Each row is a point on a tangle of strands that fork, close into loops and nearly touch. The rows are in no order.
(in the rows, 128 means zero)
Points whose rows are less than 115 apart are linked; no others are. Some points are linked to none.
<553>: [125  92 119 223 158 193 149 107 142 138 186 134 126 148 131 136 130 189
 110 168  78]
<353>: [149 151 114 105  79 155 136  77 159 132 121 130  99 106 116 105 160 122
 162 167 115]
<374>: [ 76 141  98 129 125  88 135 149 112  73 170 146 118 144 126 109 103 135
 124  92  98]
<710>: [146 148 180 114 132 125  99  94 122 142  95  70 179 145 119 178 141 105
 160 120 184]
<1020>: [167 138 184 124 103 105 127 154  94 110 115 117 167 107 108 110 117 131
 149 126 156]
<517>: [125 103 109 153 109 152  87 123 152 106 132 120 145 119 161  89 193 134
 103 159  64]
<343>: [116 143  74 125 126  97 148  77 135 109 159 159  75 105 153  86  85 159
 115 139 106]
<956>: [115 121 155 130 133 164  70 133  73 175  97 161 148 126  99 174 147  96
 112 108 164]
<935>: [ 93 141  85 105 175 153 147 143  78  86 139 119 111 131 130 170 143 125
  78 108 110]
<131>: [138 158 120  90 101 108 148 159 148 164 131 132 107 119 119  89 183 157
 204 138  87]
<358>: [114 158  91 120 144 108 118 146 145 119 116  97 125 114 154 157 118 102
 125 116 144]
<952>: [113 197 134 128 120 101 124 138 103 139 163  97 122 152 119 148 140 106
  68  90 178]
<777>: [119 104  99 127 133  76 146  74 189 115 105 147 111 135 140 131  65 100
 142 154 143]
<936>: [141 119  95  92  92 145 139  90 128 118 123 157 107  98 100  74 147  92
 188 115 119]
<737>: [131 107 147 137 153 139 172 146 145  72 120 145  94 139  65  90  76 145
 126 101 130]
<322>: [199  84 224 159  76 136 163  89 162 130 121 128 108  91 146  95 109 140
 182 131 175]
<313>: [108 100 105 140  79 138 122 126 129 192 140  91 134 133 135  76 143 151
 193 110 108]
<186>: [125 103  92 165 150 127 103 141 116 134 178 124 141 134 120  96 131 168
  99 128  84]
<147>: [ 92 120  75 137 170 155 168  95 116  96 177 103 122 140 171 134 101 201
  90 140 109]
<86>: [ 95 117 110 107 164 150 154 155  94  55 142 149 127 146 103 151 110  86
  93 143 139]
<15>: [144 117 201 141 144 131  99 110 135 140  68  59 163 100 120 135 105 128
 156 137 191]
<757>: [157 110 113 102  45 133 151 101 146 118 105 131 109 107  75  37 106 111
 180 150 131]
<422>: [141 170 201 103 107 140 122 114 120 129  49 134 116 145  88 161  64  99
  86  85 174]
<1015>: [133 147 127 100  91 136 130 151 124 180 142  84 154  91 129 100 169 141
 227 135 101]
<138>: [144 129 139 119 118 103 136 121 102 160 185 131 167 121 122 108 124 108
 139 152 111]
<845>: [135 128  81 101  79  89 130 136 156 171 144 153 119 103 158 125 166 145
 173 125 102]
<212>: [191 132 162  94 123  87 158  53 146 177 132 129 142  78 172 156 157 114
 166 121 154]
<515>: [100 160  84 127 160 112 120  90 139  75 137 144 105 147  88 109 159 152
  63 125 135]
<513>: [145  99 137 143 161 128 100 148 129 129 121 170  97 110 115  97 110 138
 171 146 163]
<509>: [147 131 126 153 144 138 140 173 147 146 166 102 153 143  88 112 142 186
  85 122  58]
<457>: [107 156 104 116 142  97 156  86 127 121 154 102  83 129 139  96  87 130
 105 153 152]
<615>: [162 118 159 112 151 122 102 118 131 177 108 173 115 133 125  89 165 137
 165 176 155]
<661>: [151 147 112 111  93 150 102 128 150 127 161 129 143 122 129 100 201 114
 151 166  91]
<965>: [ 71 117  88 150 103 105 107 140 125  96 155 180 139 125 118 102 160 139
 159 109  94]
<576>: [144 154 129 131 105 120 112 196 107 151 191 100 168 166 116 113 119 166
  86 149 101]
<235>: [ 98 114 103 155 166 135 134 104 142  96 120 150 103  97 110  84 108 128
 161 153 123]
<392>: [135 116 167 105 121 143  98 155  71 154  69 169 141 151 119 182 131  75
 108 162 176]
<550>: [ 93  99 120  97 145 151 118 172  95  81 102 159 132  83 134 132 100  83
  95 125 150]
<932>: [123 106 125 113 153 114  93 109 123 136 142 109 159 134 106 118 135 136
 120 121 124]
<799>: [137 114 122 128 172 125  90 152  95 105  75 200 126  95 135 156 112 102
  85 142 137]
<371>: [143 140 135  87 133 113 127 149  76 140 127 137 158 139 134 189 116 119
 114 178 176]
<1002>: [160  94 176  94 125 113 161 114 143  84 128 144 140 141 114 136 130  58
 149 135 137]
<225>: [147 108 127 190 125 162 105 139 158 127 134 129 175 129 155 124 166 133
  54 119  38]
<743>: [164  94 183 115 165 134 100 126 127 141  61 117 143 123 152 130 112 104
 169 159 152]
<872>: [147 122 131 186 110 132  92 160 185 185 136  95 174 143 182 156 155 141
  90 137 106]
<926>: [121 135 155 107  97 119 112 125 145  95 115 155 164 126 131  98 178  76
 183  97 131]
<823>: [ 94  70  95 140 122 112  83  65 140 162 116 151 111 124 116  95 135 141
 163 113  96]
<354>: [ 87 155 115 121 161 168 122 144  58 126 106 148 128 132 112 165 102 140
  68 127 128]
<26>: [165 134 175 132 122 155 107 133  56 131 124 158 162 122 109 148 181 100
 143 125 186]
<929>: [104 121  64 166 143 179 166  99 162 137 186 119  84 144 150 147 113 190
 109 166  84]
<348>: [124 114 155 122 152 151 104 131 120 150 116  84 156 153  92 179 118  89
 157 156 164]
<995>: [142  59 188 126 123 109 147 135 125 148  83 147 136 149 114 112 155  83
 201 107 141]
<988>: [110 175 123 133 133  83 120 165 118  98  84 183 102 159  88 172 123 135
 122  91 158]
<472>: [130 161  67  98 121 149 128 100 165 115 134  85  98  95 136 117 151 143
 177 122 118]
<851>: [117 118 120  97 148 136  99 165  96 135 113 117 123 168  84 164  91 128
 124 170 144]
<970>: [ 95 127  81 140 122 126 140 154 164 124 147  91 130 133 170 166 124 144
  96 140  92]
<470>: [111  97 109 141  90 105  87 155 142 130 133 119 148 121 140 125 144 120
 175 171 129]
<1027>: [106 164  97 140 178 141 136 116 128  84 147 121  86 151 135 161 141 158
  47 128 146]
<992>: [147 119 179 133 142 121  92 166 111  87  65 117 143 111  89 105  79 122
 110 116 151]
<1029>: [144 177 103 119  98  82 139 107 169 163 166 147 130  96 173 130 144 142
 133  86  98]
<247>: [142 162 188 114 114 161 156 140 114 126  63 171  62 136  83 148  72 115
  60 117 174]
<436>: [136 120 104 195 140 184 156 107 150 108 166 128 146 159 157 166 162 127
  71 103  58]
<385>: [124 131 104 108 156  97 162  88 121  60 137 136 129  93 155  81  85 180
 107 112 105]
<809>: [127 161 134 160 156 138 132 168 110 178 146 107 158 143 144 168 123 160
  39  90  85]
<801>: [112 165 155  98 160 133 147 146  82  96  78 131  46 152 120 166  65 110
  53 119 171]
<556>: [112 147 127  96 174 112 168 120 119 115 107 103  52 150 153 116  80 127
  76 122 174]
<569>: [ 87 167 132 124 118 120 114 150  95 122 115 147 122 151  96 178 106 113
  77  94 164]
<523>: [197  97 209 141  98 128 136 147 148 128 101 176 123  98 140 119 131 125
 181 149 179]
<599>: [107 104  57 137 110 127 120 142 144 133 139 170 117 104 157 122 144 125
 178 150  93]
<609>: [ 90 142 101 119 156 107 166 109  87  64 171 107  97 157 121  96 113 144
  90  57 119]
<555>: [137 134 152  84 147 110 143 120 145  99  93 122 120 159 110 176 112  63
 114 121 146]
<868>: [124 154 103 142 145 133 153 140 133 154 201  97 114 148 133 159 138 134
  52  73  96]
<752>: [168 111 178 131 128 135 123 177 146  98 100 174 109 111 101 112  93  97
 160 161 177]
<82>: [122 160 115  77 155 126 115 134 140  77  87 125 128 135 121 139 138 108
 124 136 140]
<161>: [129 117 146 121  90 114  82 140 106 127 108 117 173 158 132 141 161 159
 149 180 161]
<893>: [121 112 133 131 124 124 110 112 151 138  58 115 134 109 164  85 102 127
 190 150 132]
<189>: [130 135 168 145 115 126 104 149  96 139 115  98 163 109 165 152 193 159
 173 143 162]
<58>: [134 128 136 115 110 113 128 111 155  78 128 135 140 100 145 110 123  54
 149 117 161]
<345>: [156 150 197  88 106 145 101 145  76  96 123 119 170 128  81 134 151 105
 115 133 173]
<973>: [ 97 114  90 167 162 115 128 121  87 126 189 127 125 141 156 140  92 195
  80 104 108]
<917>: [147 107 171 164  81 161 140 143 129 223 144  90 172  92 182 137 172 104
 150 145  83]
<811>: [125 138 115 101 110 106 157 151 139  87 124 110  91 126  78  81 103 129
 163 118 150]
<911>: [121 132 158 137 170 146 129 147 121  81  85  89 110 131  88  86  63 161
 110 109 154]
<172>: [143  92 138 114 151 104 152 111 182 131 101 101 109 137 141 155  73  71
 151 130 148]
<548>: [147 168 143 110 109  79 127  88 141 178 157 122 153 117 155 154 171 132
 161 119 150]
<670>: [103 127 110 134 183 140 157 120 147 114 117 158  75 121  84 114 110 164
 127  93 147]
<439>: [ 98 161 101 130 128 104 118 130 120  46 105 172 107 173  97 149 126 174
  97 107 142]
<876>: [145 146 110 102 122  98 160 113 127 155 163 128 124 106 132  91  84  99
 145 125 154]
<266>: [142 102 134 138  69 140 134 130 109 210 124 108 156  86 214 144 188 125
 200 117 110]
<533>: [ 98 113  57 156 116 145 176 122 171 131 181 116 115 154 188 171 112 154
 110 138  48]
<208>: [132 125 144 181 109 125 119 140 145 188 140  98 172 171 126 161 132 150
  76  98  98]
<616>: [144 114 124 123 120 153 140 102 115 202 200 121 143 103 123 113 139 111
 156 113  88]
<80>: [126 133 105 139 156 168 139 126 167 152 169 108 134 173 118 151 182 117
  81 109  87]
<102>: [ 95 101  81 152 138 127 133 102 132 179 135 113 112 110 129  90 124 178
 178 105  74]
<571>: [139 101 152 190  80 149 118 144 169 186 111 119 169 147 189 129 174 119
 129 149  65]

A fork is a point with three links, a tip a point with one. Leave the first point through the second and follow the links. Name the first fork or tip that comes.
<911>; <992> -> <893>
<661>; <517> -> <266>
<266>; <917> -> <353>
<743>; <15> -> <737>

A tip is a point with one link. Name the tips that can be reached along the links from each point below, in the order of the rows.
<80> -> <757>, <472>, <266>
<1020> -> <322>, <615>, <893>, <811>
<161> -> <212>, <823>, <609>, <189>
<988> -> <952>, <799>
